Each row is a point on a tangle of strands that fork and nearly touch. The rows are in no order.
Points whose rows are less than 121 apart are linked; no others are. Some points are linked to none.
nopaz: [  7  10 -31 -32  28 -14  -8 -19  15 -18 -10  -9  12 -17 -13  29 -16  13
  17  19 -18  46   5   2  46  38 -10  25 -11  -1  21  -8  -2 -42 -16  14
  -3  33  27 -35 -26   7 -23 -10  62   0 -25  19   5  -3  24 -16  11  -2
   4  -2  25 -14  -3  17  21 -10  32   8   6  16]
mib: [ -3  -9  13   4  -6  12  19   2 -17  11   4  20 -10   1   1 -26  26 -32
  -9  -7  29  -6   4   1 -21   7  24 -10   1 -14  -8   1 -15  18 -10  28
   7 -29   7   3   9 -12   5  29  -7   0  32  -1  -7  -6 -11   1 -13  -2
  17  24  -9  17  24  12 -17   1  -8  12  -4 -14]
Lup: [ -9 -23   8  39  -6  -6  18  17 -22  26  16   5   2  -2 -17 -15  18  -4
  15   2  48 -60  -7  19 -19  -5  -1 -12  32   2  33   9   6  26  20 -17
   5 -34  -4  19  31 -10  12  40 -39  15  17   5  -2  19 -21 -11  31   7
   6   6 -28  -4   5 -12  -9  -3 -11 -17  17 -17]
Ruta: [ 39   2 -35 -43  15 -19  -7  -6   8 -10  -2 -27  -5 -10   5  42  10  42
  18  14  -5  -1 -14  13  30 -20 -43  11  18  26  38  25  16 -18   4 -35
 -25  27   7 -17  -7  -5  -4 -39  25  -2 -36 -15  22   0  -4 -19   5  18
  10 -33  12   0 -33  -4  24 -13  65 -23  14  16]
bidus: [ -5  -8   6  27 -39   6  15   0 -23  22  -5  10  -8  16   6  -9  23 -13
   0 -19   3 -28   2  -1 -28 -36  22 -28  -5  13 -18  10  -1  40  -3   1
   2  -5   2  10  35 -14   5  12 -55  26  25  -2 -15   6   1  -1 -12  -6
 -12   7  -9   0  23 -15  -7 -23 -23  -3 -19  15]
geta: [  3 -21   3  -5  -2  -3  18  -1 -25  20  -2  17 -25   4   5 -11  32  -6
   0  -3  14 -14   1   5 -24  -1  16   6  -1  -9 -26 -13 -17  18 -22  17
  17 -30   0   7  10 -20  10   1 -10  -8  27 -19   8 -14  -5  -7 -18  -6
   8   6   8  15   5   1  -1 -11  20  10  20   6]
pubib: [  5  -8   1  26  -9  -2   4  18  -6  -2   7  -2  16   0  -1 -10   8 -22
   7   0  35 -19   3   5 -11  -6  -6 -15  20   1  28  16   1  32  19  -9
  -8 -12 -22  10  13   2  15  27 -28   9  -2  11   0  11 -23   9  19  13
   1   8 -30 -10  -5   4 -21   4 -30 -17 -16 -24]
darav: [-34  -3 -47 -17   8 -12 -11 -11  -2  16  -4   6  13 -19 -22  15 -49  46
  18   3 -23 -19 -12  19  -2  37  -8  16  -2  -2  -6 -21 -13 -24   4  -1
  -1  18  20 -18 -33  28 -27   8  -1  -2 -36   3  12 -14 -13  -4   7 -13
 -12 -26  13  -6  45  -1  21  -7  19  26   5  18]
Vekeb: [ -5  -3 -41 -29  16  -7  10  13  -1  21   1  16 -27  -3 -24   6   1   1
  34   6  17 -11 -12   2 -30   6  27  30   1 -34 -58 -24  14  12 -20   3
  -3 -25  23  21  -7  12  20  -1  14 -19  -9 -20  16 -33 -15  12 -10 -26
 -15  -2  26  -2  21  13  -9   1   5  -2   3   2]
Tima: [ 11 -22 -35 -12 -17  -2  -2   4 -25  11   6  -8  13  -6 -13  12   3  40
   6 -15  -5 -39 -11  19  -9 -26 -23 -12  14  24  29   8  12  30  15 -38
 -23  14 -10   2   3   6  -2  -2 -51  20 -35  -9  14   2 -19  -3  13  12
  -6 -25  -6   7 -10  -2  15 -10  20 -15 -12  10]
tozo: [-25   4   3 -10   1  17 -15  -6  28   7   5  18   8  -6 -11  -3 -36   0
  -1   4 -20  -2   1   3 -11  38  23  14 -12 -31 -28 -24 -16 -20 -13  14
  -2   4  21  -3 -19  19 -12  22  10  -3 -18  13  -9 -19 -16  14 -13 -16
  -2   2   4  -1  53  -7   2   3 -16  32  -9 -11]
linot: [ -9  -4  35  37  -4  14  -9  18  24 -18   8 -24  15 -14  -4  12   0  18
 -18   9 -31  21   1   2  15  28 -40 -31  17  40  33  -5  -1 -44  47  11
   0  25   0  -3 -10 -10   0 -30 -16 -11  -2  12  -3  17  14   3  18   7
   8 -40 -25  -6  17 -20  -3  26  -4   5   4  10]
vuk: [ -7  12 -45 -30  29 -25   2   5 -12   4  -5  11 -30   4 -27  37 -18  29
  33   4  12  -6 -24  -3  -2  -3   9  46 -10 -23 -43  -8   7  -6 -32 -17
  25 -29  -4  10 -14   7 -11  -9  25  -8 -19  -4  24 -11  13 -36   3  -4
 -15  -9  43  -8 -13  18  -3  -5  44  -9  35  18]
Vamu: [  4   2   6 -14  43  -7  -9  19  18 -11  10 -19   0 -30 -33  23   2   6
   9  27 -21  45   1   8  31  44 -17  10  20   7  11  -8  11 -64  15  16
  -4  32  27 -16 -14  -8  13 -62  53 -37  -3  -3  17   0  17  -5   4  -8
  10 -34  11 -11  -3 -10  10  13  48   0  22  -3]
Pubom: [-14   4  17   3   7  26 -11   1  38   1  -3  28  17 -18 -10  -5 -21 -23
 -18   8 -14  12  11  -3   1  37  22   5  -8 -32  -6 -20  -7 -29  -6  17
 -15  15  17  -3 -24  20  -1  19  27  -4 -12  12  -8 -14  -9  28 -19 -11
   6  11  -7   5  53 -14  -6  23 -35  29 -16 -34]
Kofo: [  2  20  33  40 -18  -1 -10   4 -14 -18 -16 -10   4  33  16   8   2  -1
 -12  -5 -12   5  15 -23   0 -31   0  -3  -7  18 -13  18  -5  13   7 -12
  29 -11 -44  16  21  -5 -20  -6 -33   9  19   5  -5  11  28   0  10  11
  -4   6  -6  -1 -41   4 -21  -1  -6 -10  -2  21]
sefu: [  3   0 -17 -24   3   7 -12  -2  28   1   2  15  19 -14  14 -19 -21 -31
  -2   1   6  23   6   1  10  11  17  -7   2 -11  -4  -6  28   2   0  -3
 -47  22  21   4 -23  23  30   5  27 -11 -24  -1   5  -4 -31  41 -14  -3
  -4  19  15  -5  12   2 -15   1 -54  -3 -51 -23]
kezal: [-13   0   2   5   6   6 -12  37  14   5  19   9   7  -3 -20  -1 -15 -12
  17   8  12  -2  -1  -7 -13  21   4   0  12 -16 -20  -8  22  -5  15  -3
  -1 -21   1  23  -3  12  25 -12   0 -22  -7  -6  15 -14   3  17  12 -13
 -11 -15  -1 -13  18 -17 -15  17 -20  -7  -5  -9]
duku: [-22 -17  36  36 -18  29 -14  10  34  -4   3   1  20 -24   1   0 -13  11
 -17  -6 -45  -2   4   6   4  26 -25 -39   1  30  31 -13  -5 -45  36  16
 -10  39  11   0 -15  -3   5  -6 -21  12   1  13  -5  19  -8  12  -3   1
  -6 -32 -33  -6  48 -28   2  23 -24  27  -9  11]
muri: [ 19  -4   6  10 -33  11  11 -24 -28 -19 -15 -11  11  -5  24 -17  13  -4
 -39 -19 -14  21   7   2  17 -29 -21 -38 -17  36  47  18 -29  15  11  13
 -18  49 -18 -27   2 -13 -22  15 -30  26  15  10 -17  31   2  -4  -8  18
  16  20 -36  19   3  17  -1  -9 -12   9 -33  -4]
gim: [ 18  -2  -5  -6   3   2  -2 -22  11 -31  -5 -28  15 -14  25   2   0   1
 -24   6 -24  48   8  -5  39   4 -25  -7 -11  26  44   6  -6 -16   8   6
 -18  44  -3 -31 -11  -2 -17 -12  19   4 -13  13  -2  15  11   3   1  17
  19   2  -3  14 -14  19  15  -5   1  -2 -15   4]
num: [-33  -4 -13  10   1 -10   1 -14 -15   7   4  -2   5  -2  -8   5 -29  38
  14  -2  10 -41 -17   8 -10   8  -4  15  -2  -5   3  -2 -21   6   2 -10
  24 -28 -11  -2  -1  16 -28  29 -36  21 -10  17   2  -2   0 -10  28 -12
  -6  -2  -9  -6  14   0   3   1   4   4  14   9]
Vido: [  2  18 -18   7  -6   2   4  -7  -2  -5  -2   2  25  14  10 -14 -14 -18
   8  -9  33  -1   2  -2   6 -18   9 -10   0 -11   2  20   6  42  -3  -5
 -22   0 -10   0   7  21  -4  36 -30  19 -16  17  -8   1 -18  30  18   3
  -5  29 -19 -10   0  18 -30   4 -62 -22 -41 -17]
Fasa: [ 19  26  44   3  16  19  -1  24   6 -15  15   0 -10   3   8 -29  14 -57
 -14  10   2  50  20 -17  16  11  23   6 -12 -16 -21  11  13  -7 -19  19
  10 -14 -12   8   5  -4  24 -19  48 -19  22   5  -9 -12  21  26  -7   9
   8  32  22   0 -28   7 -19  11 -16 -15 -11 -22]
sapap: [ 33  -3  -7 -20  17   1  21  -6  -8   8   8   3 -18 -13  18 -33  34 -50
 -14   5  34  28  -1  10  10  -4  15   9  -1 -15  28  -1  -9  26 -20  17
  -5  -9   1 -16  -7  -5  15  22  47 -12  21  -3  -5  -7 -17   8 -11  19
  26  42   9  16 -19  32   2 -13  -1   1   0 -40]
radu: [-26 -10  11  -2  12 -16  25 -28 -28   4  -9  10 -14  -1   7 -19   9  17
  -9   4  42 -24   0  14 -15  13   3   4   2 -14  12  -2 -33   1 -21  18
  40 -42  -5  -7  -2 -14 -30  42 -18  10  37   7 -14   9   0 -33   9  -8
  28  35 -16  18   4   8   4   2  14  22  48  -5]
rimi: [-12 -17  -9   9 -16  -1  13  -3 -29  39   8  11 -26  11  -6   2  10  22
  13  -4  11 -41  -6  -2 -34 -14  19  10   1  -1 -44 -22   4  28 -10 -11
  26 -42   5  20  13 -12   9  -5 -30   3  16 -23   6 -17   5 -14  -7 -14
  -2  -8  26   9   7 -10   1  -4  20   0  32  27]
sote: [-17  -5 -23 -23   9   8   2  -4   2  20  -2  20 -13  -4 -10  -9 -17  -1
  19  -6   6 -17  -7  16 -25  24  31  26  -9 -33 -45 -26 -11   3 -29  15
   4 -17  31   4 -14  11   2  30  11  -6  -3  -7  -2 -36 -19  13 -21 -26
  -4   9  16   4  47   3   5  -5  -5  18   1   1]
guki: [ 24  -5   3   6 -12   8   5  -7  -8 -18  -2 -18   8  -9  26  -9   9  -9
 -31  -5 -17  26   5   5  25 -10 -29 -28  -4  33  47  18 -12   6  21   7
 -17  39 -12 -16   0  -7  -9  -4 -17   9   2  11  -1  22   3  -1  -3  19
  12   3 -28  14 -12   8  -5  -7  -2  -4 -23   1]
suta: [ 25  -6 -48 -23  12 -16  -3   7  17  11   2  -7  26 -22  -2   1  -8   6
   7   7  36  -1  -4  18  11  12 -21  10  18 -13  48  11   3  10  13 -12
 -32  22  -3 -22 -22  14   8  28  11   1 -33   3  22  -1 -33   4  11  17
   1  -2 -17 -13  -8   6  11 -10  -9  -3 -13 -14]
logav: [  9  13  16   7   7  -9  -1  -5 -14 -11  -8  -5  -5  20  23   3  10  -2
 -10  -3   3  29   6 -12  13 -10   3  12 -19   2  -8  15 -17   1 -13  -2
  27  -6 -26  -1   6  -8 -13  -8   4  -4  14   1   2   4  23  -7  -4   9
  -1  11  10   5 -45  16  -5  -3  16 -10   9   6]
Puris: [  6 -15  11  -4   1   9 -13  25  14   8  14   8 -12  -1 -10  -7  -1 -16
   6   5 -19  13   7  -8 -13  19  10 -13   7   0 -28 -20  32 -10  12   8
  -7  -2  13  23  -2   5  33 -40  12 -31  -1 -20  17 -15  -4  20 -20 -16
  -9 -26  10  -1  20 -23  -6   7   0   1 -12  -4]
sivus: [-22 -10  21  31 -29  25  -1  -7   7  -8  -1   7  10  -9   6  -7  -4   4
 -26 -13 -37  -9   0   1  -1  15 -10 -30  -6  14  16  -4 -26 -16  16  19
   3  25   9  -7  -2  -5  -8   9 -28  21  10  18 -20  15  -5  -2   0  -1
   0  -9 -35   8  53 -11   1  11 -15  34 -13   4]
Rir: [ 22 -34 -45 -24   2  -5  22   9 -27  32   2  16 -11 -11 -15 -19  26  -3
  15  -7  24 -26 -10  26 -27  -5   1   3  23  -6   3 -18   8  32   4   1
 -26  -6  26   0  -2  -6  29  10   7 -23  -6 -34  13 -18 -45   3 -21  -3
 -10  -9   9   7  11  16  10  -4  16   2  -9  -6]
gif: [ 16   5  -3 -10   8   3  22   4 -10   4   7  14 -17  -9  10 -40  24 -51
  -5   0  51  14   1  10 -15  -6  23   4  11 -21   9   8  -4  31 -13  26
   3 -19  -1  -2  -1  -8  22  31  23 -10  28  -6  -6 -10 -27  11  -1  12
  23  41   0  10  -5  26 -17  -4 -21  -6  -7 -38]
dumuk: [ 26 -24 -46 -18 -27  -2  -3 -10 -17  11  -7  -9  17  -1   0   5  -3  23
  -3 -22 -12 -12  -5  18  -6 -27 -21 -25   4  25  28   6  15  27  21 -26
 -49  30  13  -3  -4   8   1   1 -44  18 -37  -7  13   0 -27  10 -15   7
 -12 -23  -4   5   0   2  11 -22   2 -10 -43  12]
vul: [-10  19  44  17  -7  16   5  -8  15 -26  -3  11  -3  17   9 -11  -8 -20
 -31  -1 -17  22  25 -22   4  18  25   7 -29 -17 -29  -3 -23  -9 -19  31
  24 -16 -16  -3  -4  -5 -17  15  12   4  24  21 -29  -4  32  10  -9  -2
   8  29   9  11  11   6  -5  14 -20  23  -7  -8]
rilar: [-40   1 -17  -1   9 -24  13 -31 -24  -3 -13   3   5 -11  -4   0 -29  41
   8  -6  31 -33 -13   9  -9  13  -7  15  -8 -13  14  -2 -30  -5 -13   3
  27 -31  -4 -16 -11  10 -49  48 -27  27  -2  16  -4  11  -3 -27  23 -11
  10  28 -10   3   9   8  13  -1   6  19  32  -3]
vilaz: [-22 -12   2  11  20   0   2  35  26  16  14  13  20 -25 -25  -1 -13 -14
  11  16  30 -10  -9   4  -9  34  -3   0  19 -24  19  -6  -2 -11  21  -3
  -6  -9   0  10 -13  11  27   9  12 -14 -13   2  13  -3 -24  14  18  -3
  -2  -9 -14  -8  27 -13  -3  24 -15  11  -1 -20]
sibi: [-12  11   9   1 -33  14 -15 -43  -2  -6  -5  12 -14  36  22  -2  -8   5
  -5 -28 -33  -7   4 -15 -18 -27  29   2 -46 -17 -56 -10 -16  12 -29   6
 -11  11   5   6   9  -2 -16   1 -38  27  10  -8 -19 -20 -11   1 -38 -17
 -21  17  12   3  12  -6  -2 -28 -20  20 -18  18]
voro: [ -9 -35  -6  17 -10  -7  22  27 -25  51  19  13   1 -12 -27 -16  21   5
  16  -3  38 -67 -12  28 -31   6   4  -7  37  -5  24  -4  -2  28  19 -14
   0 -30  22  15  24  -8  18  30 -28  -1   8  -8   6   6 -29 -11  24   0
   1 -10  -9   4  30  -7  12   0   6  -3  19  -1]
vazu: [  4  14 -19  -3 -13  10   4  -7  17   0   0  15  18   4  13 -22 -13 -31
  -1 -12  28   8   6  -4   7  -6  19 -15  -3 -13   3   5   5  34  -8   5
 -38  15   6   4  -5  23   8  31   1  14 -14   4 -10  -6 -31  30  -5   2
   5  36  -5  -3  14  17 -21   4 -61  -9 -53 -29]
Besul: [-11   2  33  28  -9  10  19 -23   1 -30 -13  -9   7  -9   5  -6  13   1
 -31   2  -9  23  16 -10  20  14 -20  -5 -18  18  29  -4 -40 -20   5  31
  19  17  -8 -30  -5 -17 -36   9   4  14  28  10 -33  25  14 -19  14   0
  38  26 -39  17   9  19  10  16  -4  30   5 -19]
rudam: [-11  14  53  49 -33  19 -28  15  22 -27   6 -18  -1  17  15  11 -15  -8
 -11   4 -47   6  20 -23  -3  -7  -6 -27  -3  21 -17   8  19 -15  25   5
  14   9 -22  18  18   0   5 -22 -26  12  17  16 -22   9  33  24  -3   3
 -15 -27 -22 -15  10 -39 -21  10 -23  -1 -16  23]
kip: [-27  31  23  15  15 -23  -1 -18 -10   0 -29   4  -3  26  10  21 -12  29
   3  -5  -4   4  -6 -31  -4  -7   8  22 -13 -10 -40   4  -9 -19 -28   3
  72 -49 -25   5   0  -5 -44  -2   8  -8  31   8  -2  14  40 -46   8  -1
 -11  15  18 -14 -64   8   4   8  18  -6  45  23]
muk: [-35  30  40  27 -24  -1 -26 -23  13 -31  -9  -4  -9  33  23  16 -26  25
 -14 -10 -54   8  11 -40 -11   0   3   1 -48  -3 -45  -9 -24 -15 -14   9
  38  -5 -16  -1   8   7 -36  -4 -14  20  14  18 -29   1  38  -4  -9 -18
 -19   4   5  -1  -6 -18   4   0  -7  21   5  31]
kivez: [-13 -11 -40  -6  17 -10   5  18  23  22   0  12  37 -26 -21   1 -21   3
  17  12  33 -19 -10  13  -4  32 -11   7  11 -27  32  -3  -7   5  13 -10
 -23   7   6  -4 -29  23   9  42   9   0 -28   8  19 -10 -33   9  13  -1
  -4   3 -11 -10  18   5   7   3 -26  11  -7 -11]
tatun: [-13 -17  -6   0 -34  19  -3 -25 -14  19 -10   4  11   7  -3 -15 -12  10
  -5 -32 -26 -33 -12  20 -19 -22   5 -28 -20   7   0  -4 -12  14   7 -14
 -30  35  20  -1  11   4 -10  17 -50  37  -8   7 -20  -1 -34  -6 -26 -12
 -30  -4 -16   0  44  -5  18 -25 -22  22 -35  11]
mes: [ -6  13   0 -17  24 -11   5 -15  -1 -20  -7  -8  -1   2   4  15  -1  15
   4   7  -7  34   1  -7  22  24  -9  19 -16   1  -6   4 -23 -24 -16   6
  25   6   2 -24  -9   4 -26 -13  33  -3  -6   9   7   5  28 -13   2  -2
   7   6  15  -5 -19  20  20   1  31   5  22   9]
rudob: [ 40 -29 -53 -52  13 -23  20  -4 -18  21  -9   4 -16 -21  -5 -17  28  -4
  16   1  32 -10 -15  36 -11  -6  -7  17  25  -9  29 -10   0  21  -2   7
 -31   6  18 -16  -5  -7  23  11  41 -17  -9 -28  19 -20 -32   0 -13   9
  -1  -3   6  15  -5  23  20 -17  29   8  -5  -5]
poka: [-13  -4  10  17 -43  19   3 -16 -17  13   1   8 -13  19   5  -7   7  -2
  -3 -22 -20 -22   0   1 -27 -29  23 -29 -22   7 -22  -4  -9  24  -7   1
  -8  18  10   5  25  -7   0   5 -51  30  18  -2 -23   0 -12  -9 -26 -13
 -21  -1  -3   3  35 -17   7 -33 -20  17 -20  20]
Magu: [ -1   5  25  18  24   4 -12  24  37 -32  12 -41  26 -20  -2  14  -4  -5
 -16  20 -22  44   9 -10  33  32 -38 -10  13  19  39  12   6 -50  37   9
  -8  31 -11 -15 -16  -3   9 -27  16 -14 -10  18  -3  22  19   8  25  11
  13 -27 -22 -16 -18  -7   0  28  -3  -9  16 -13]
telok: [  1 -25 -23  -6 -30  17  -1 -19 -16  17 -11   2  27   2   2 -11  -6  12
 -13 -35 -20 -22  -6  28 -14 -17 -13 -39  -4  20  22   6   1  13  21 -13
 -45  50  18  -2   1  11  -3  20 -49  26 -18   4  -9   9 -41   6 -26   1
 -15 -20 -13  -2  37   1  11 -24 -27   7 -46   5]
busa: [-18   4 -31  -1 -14  -6   9 -16 -26  41  -2  10 -18  22  -3  18   4  32
  20 -12   2 -40 -11  -6 -32 -28  29  25 -15 -14 -62 -20   6  35 -28 -17
  18 -40   3  22   2  -5  -2  -7 -35  16   4 -25   1 -21   3 -15  -9 -20
 -16  -1  33  12  -8  -5  -2  -8   5  -9  26  26]
Gupu: [  2  23  30   5   9  11   8  -1   0 -10  -3   9 -12  22  18 -12   8 -33
 -10  -3  -8  36  17 -19   0   2  31  16 -23 -19 -33   5  -9   2 -31  17
  30 -23 -17   6   8  -7  -6  -1  26 -11  24   8  -6  -9  29  13  -9   6
   5  25  22   8 -32  18 -12   8  -8  -6  -1   1]
Dopuf: [ 26  -4 -30 -35  -7 -23  14 -26 -40  12 -14  -3 -18  11  10  23  24  44
   0 -16   3 -44 -18  10  -7 -57 -22  18   9  17  16  10  -8  30 -31 -45
  -2  -4 -13   5   6 -16 -12  -9 -22   9 -15 -35  24  -5  -8 -42   2   8
  -8  -7  10  19 -49  -2  15  -8  42 -21  30  11]
lim: [-32  29  43  27 -14 -11 -11 -19   4 -16 -26   0  -2  29  16  13  -9  28
 -20 -13 -40  15   6 -41  -5  -4  -2   6 -31   5 -44  -4 -25 -21 -20  11
  55 -26 -21   0  10  -4 -47  -9   2  -3  22  16 -22  15  51 -27   4 -11
 -15   7  10   2 -43  -3   8  13  -2  11  22  30]
kup: [ -5  -2 -21   4  -7 -10  -9  -2 -20  -6   3 -10   7   7  -7  21 -16  44
  10   0 -14 -22 -14   3  -2 -12 -20   3  -3  18   5   8   2  11  12 -36
   7   2 -24   3   0   8 -21  -6 -41  16 -33   3   9  -1   5  -8  20  -3
 -11 -24   1  -4 -10  -2   4   1  19 -14   4  18]
zuf: [-29  17  37  18 -33  16 -25 -32  10 -19  -1   3 -12  37  23   7 -31  15
 -11 -18 -51  -7   6 -28 -10  -9  12   1 -52 -14 -49 -24 -16 -12 -19   8
  14   6  -4   0  13  -2 -31  -2 -24  17   7   5 -25  -9  13  -3 -30 -19
 -26   5   5   0  12 -17   4 -13 -18  26   0  26]
zif: [-12   4  25  14 -16  17  10 -18  -4 -17  -9   8  -4   1  10  -9   0  -2
 -32  -7 -17  11  12 -13   7  11   0 -11 -22   7   6  -5 -38  -5  -4  27
  16   4  -6 -15  -5  -5 -31  18  -4  11  15  16 -26  15  16  -6  -5  -6
  17  22 -21  16  23   3   6   7 -13  35  -3  -4]
sar: [ -4   4  -5 -24  37  -4 -12  10  32 -25   0 -18  13 -32 -35  29 -16   5
   9  28 -34  61  11  -3  44  48 -10  15   6   3  11 -13  10 -68   7  21
  -8  39  35 -24 -23   1   2 -33  53 -24 -20  11   9   2  28  -7  13  -8
   9 -26  16 -19  10  -6  17  16  25   2  21   3]
Bim: [-17  -1  45  27  15  -7  16 -11 -19   2   4   2 -16   5   8 -17  29   0
  -6  10  31 -18   7   3 -13  12   4  -4  19   4   6   9 -25 -13  -1  24
  55 -44  -9   6  17 -28 -13  10 -13   1  63  -7 -14  14  15 -30   6   4
  33  22 -24  11 -10  -3  -7   1  24  14  62   0]
kime: [ -3 -32 -24  -4  -4  -1  24  21 -19  50   8  13   3 -13 -24 -19  11  -4
  15 -13  27 -47 -17  30 -38   8   5  -6  23 -12   7 -20   2  32   6   0
 -14 -13  34   7   4  -1  24  24 -12 -16  -1 -21   7  -8 -41  -4  -9  -9
  -8 -14   0  11  34   2  15   3   4  12  -5  -3]
bedil: [ 20   2   5 -32  40  -4  -9  13  16 -10  -3 -18 -15  -5 -17  28  17   4
   8  20 -25  39 -11   2  43  14 -11  14   0  14   2   9  24 -46  -5  -4
  -8  14  18  -7  -4 -12  21 -79  70 -32 -12 -14  27   1  27  -9  -6  -9
   5 -44  36  -4 -30  -2  17  -1  68 -22  28  18]
Piri: [ 10 -21  27  -5   0  12   2  24   8   7  15  20 -14 -13  -9 -25  20 -44
  -3   6  -8  18  20  -7 -20  24  18 -21  15   5 -27 -23  24 -13   6  27
  -6  -1  15  22  -2 -13  46 -39  39 -53  23 -30  18 -12  -1  17 -33  -6
  -1 -10  15   8  25 -18  -7  10   7  18  -6 -18]
Nudu: [  3  -8 -54 -37  18 -17   2  15 -10  19   3  14 -30  -7 -35  18 -14  16
  34   9   6 -10 -20   9 -12   4  14  42   3 -25 -37 -24  15   0 -16  -8
  -8 -14  17  14 -14   9  17 -12  29 -24 -24 -21  31 -32  -7  -1  -5 -13
 -11 -22  34  -7   9  12   2  -5  34  -8  13  16]
tur: [ 13 -10 -10  -9 -15 -19  14 -16 -46  17 -13  -3 -12  19   9  18  27  36
   2 -13  18 -52 -12  11 -15 -61 -16   7  15  18  12  10  -1  36 -15 -44
  17 -13 -22  17  16 -23 -11  12 -50  20  -1 -20  16   6   1 -38   8   4
   0  -1  -2  16 -50  -8   9  -9  28 -26  42   9]
ruzu: [ 17   4  13   0  20   7 -10  -4  30 -36   0 -39  21 -13  14   9  -8   5
 -16  13 -37  63   8 -13  49  18 -33  -6 -10  24  37  10  10 -41  20   7
 -19  42  -7 -27 -18   5  -1 -24  20  -1 -21  25  -6  20  25  15  10   9
  13 -16  -1  -9 -26   4   5   7  -4  -8 -12   6]
Dipoz: [-20  19  -1  -1  33 -22  -4   6  -7  -7  -2   7 -18   5 -13  25 -17  29
  23   9  16 -11 -22 -11 -10   3   9  37  -2 -18 -35   1  -2 -13 -15 -10
  53 -43 -20  12  -3   3 -18   4   8  -6   7  10   9  -3  24 -30  14   0
  -1   7  23 -15 -27  13  -8   2  29  -7  47   8]
vatif: [  7  24  23  37  -7   2 -19  34   5 -19   2 -15   7  26   4   2  -9 -21
   6   8   9   6  19 -20   6 -24   3  -4  15   4 -17  19  29  13  23 -13
  17 -26 -36  28  24   1   5 -15 -13   1  16   7 -10   0  22  21  23   9
  -3  -2 -12 -19 -39  -5 -32  10 -19 -27  -8   3]
revo: [ -3  23   4   4  48 -16 -24  34  20 -19  17 -14  -4  -8 -27  34 -11  17
  19  28  17  -1 -11  -8  11  21 -19  24  35  -6  15  25   9 -32  22 -18
  30 -12 -25   1 -11   8   6 -17  18 -15  -8  20   6  10  16 -14  35  10
  10 -18  -6 -31 -22  -6   1   8  33 -24  43 -16]
divo: [ 36 -10 -20 -12  -2  -5   3  -3   5  -6   3 -15  24 -18  16  -9  10 -10
 -14  -3  24   5  -3  14  17  -7 -35 -23  22  14  74  18   5  17  23  -8
 -30  33 -13 -26  -8   6  10   7  -6   3 -14   7  11  13 -24   4   8  33
  12  -1 -30   3 -16  10   2 -15  -3 -11 -25 -25]
busu: [  2  32  42  -5  12  23 -17   9  35 -18   7   1  -1   6  11 -19 -20 -48
 -20   5 -27  48  26 -28  17  18  29   2 -19 -21 -25   0  27 -24 -12  18
 -12  13   3  -2  -7  12  22 -16  36 -10  -7  16 -19  -5  24  40 -15   1
   5  19  15  -6  -2  -9 -27  20 -45  -5 -37 -26]
ravol: [ 34  10 -34 -41   1 -26  -1 -21  -9  -7 -12 -22 -12   2  14  46  13  49
  12  -1  -6 -36 -22  12  14 -58 -37  19   5  25  27  27   6   8 -19 -59
 -16  13 -12   0   4  -6 -20 -19   3   6 -38 -26  31  -1   4 -40  10  18
  -7 -23   9   9 -50  -4  23  -3  60 -30  26  14]
vod: [ -9   9  16  42 -38   4  15  10 -13  13   0  17   0  22   7 -20  17 -32
  19 -11  24 -36  15  -9 -16 -35  30 -25  10   5 -32  10  13  44   2   7
  -5 -29   4  18  50  -4   9  25 -39  29  40   4 -25  15   9  12   3   2
  -5  21 -20 -10  21 -12 -22  -3 -43  -9 -13   7]
Mada: [ 28 -17  27 -21  32   6  -3  25  16  -4  19   1  -3 -24  -6 -28  23 -56
 -14  15   6  54  15   1  13  27  10  -3  13  -2   6 -12  27 -24  11  17
 -16   0  11  -1 -13  -7  46 -45  62 -51   7 -16  16   0   2  15 -12  -5
   7   1  19   9  -5  -8   9   6   8   3  -9 -33]
Gude: [ 45 -13 -39 -38   9 -20  13 -16  -9   9  -1  -5 -20  -9  15 -27  31 -17
   7   6  39  13 -18  20  10 -24   1  13   9  -6  37   1   2  26 -15   0
 -21   4   2 -22   4   1  20  14  49 -11  -3 -13  14 -11 -27  11  -7  23
   3  23  15  16 -25  22  12 -23  15  -9 -10 -18]
nibi: [  5  30  35  21  17   2 -19  49  27 -23  14 -11  18  16  -4 -10 -10 -47
   8  17  22  25  19 -21  10  -7  12   1  15 -13 -20  19  32  -3  29  -5
   9 -31 -28  29   9  10  28 -17  11 -15  14   0  -8   2  20  19  36   3
  -1   2  -7 -27 -29  -5 -32  23 -42 -30  -8 -21]
Nup: [ 36   1  11   5 -20 -11  -9  10 -17  -6  -4 -18 -12  26  23  13  33  -4
 -16   8   6 -13   1  -2   8 -63 -20 -10  12  34  21  26  14  38  10 -39
   4   0 -31  18  22 -26   6 -27 -17  -4   4 -21   6   8   9  -6   3  23
   5  -6  -3   4 -63  -2  -3  -7  31 -45   5   9]
kupof: [ 34  -7 -25 -44  30 -13  -5  -4  14  -6  -7 -15 -20  -8 -14  40  15  18
  17  25 -15  19 -19  13  39  -6 -17  16   7  13  14  15  26 -33  -8 -13
 -31  16  24 -14  -1  -8  15 -68  71 -28 -24 -22  28   3  10 -13  -9   3
   8 -35  37  -2 -29   1  18 -11  72 -20  16  23]
lotu: [  0  15  18 -11   4  24 -26 -11  41 -18   1   0  10  -1  11 -10 -33 -23
 -29   0 -25  38  18 -15  20  23  23   1 -18 -17 -15  -6  22 -31  -4   5
 -25  32  13  -5 -18  21   8   8  29   1 -23  20 -16  -1  -1  39 -20  -3
   0  19   6  -2  19  -6 -16   8 -50  -1 -42 -20]
norez: [-23   9  11  50 -38  14  -1  25  18  14  12  12  16  17   2 -10   1 -28
  31  -6  11 -43   8  -9 -12 -35  13 -30  19   9 -36   0  40  34  24 -12
 -11 -21   4  30  48   5  16  -2 -34  29  17  -3 -24  25   6  29  23   0
 -28   1 -20 -24  24 -33 -16   9 -47 -20  -9   7]

A fork is a point with three links, a tip a point with one. Leave the first point through the second and follow the links. Name the first fork or tip that comes.
Lup / pubib => lotu
Vamu / bedil => tur
num / kup => poka
guki / gim => zif

Follow the links from the first point to the second, and from the first to the third. Name the last point that the two ways share.
mes / voro / Dipoz => lotu
Besul / sar / Pubom => Gupu
vod / sote / rilar => poka
Pubom / ravol / duku => Gupu
muk / telok / norez => poka

Name the points in between on the shortest way along the links from the first point to the second, in order.
nopaz / Vido => mes, logav, Gupu, Fasa, busu, lotu, sefu, vazu
Vamu / tur => bedil, kupof, Ruta, ravol, Dopuf
muk / tatun => zuf, sibi, poka
norez / Dipoz => vod, bidus, poka, sibi, zuf, muk, lim, kip
Besul / tozo => zif, vul, Gupu, Fasa, busu, lotu, Pubom
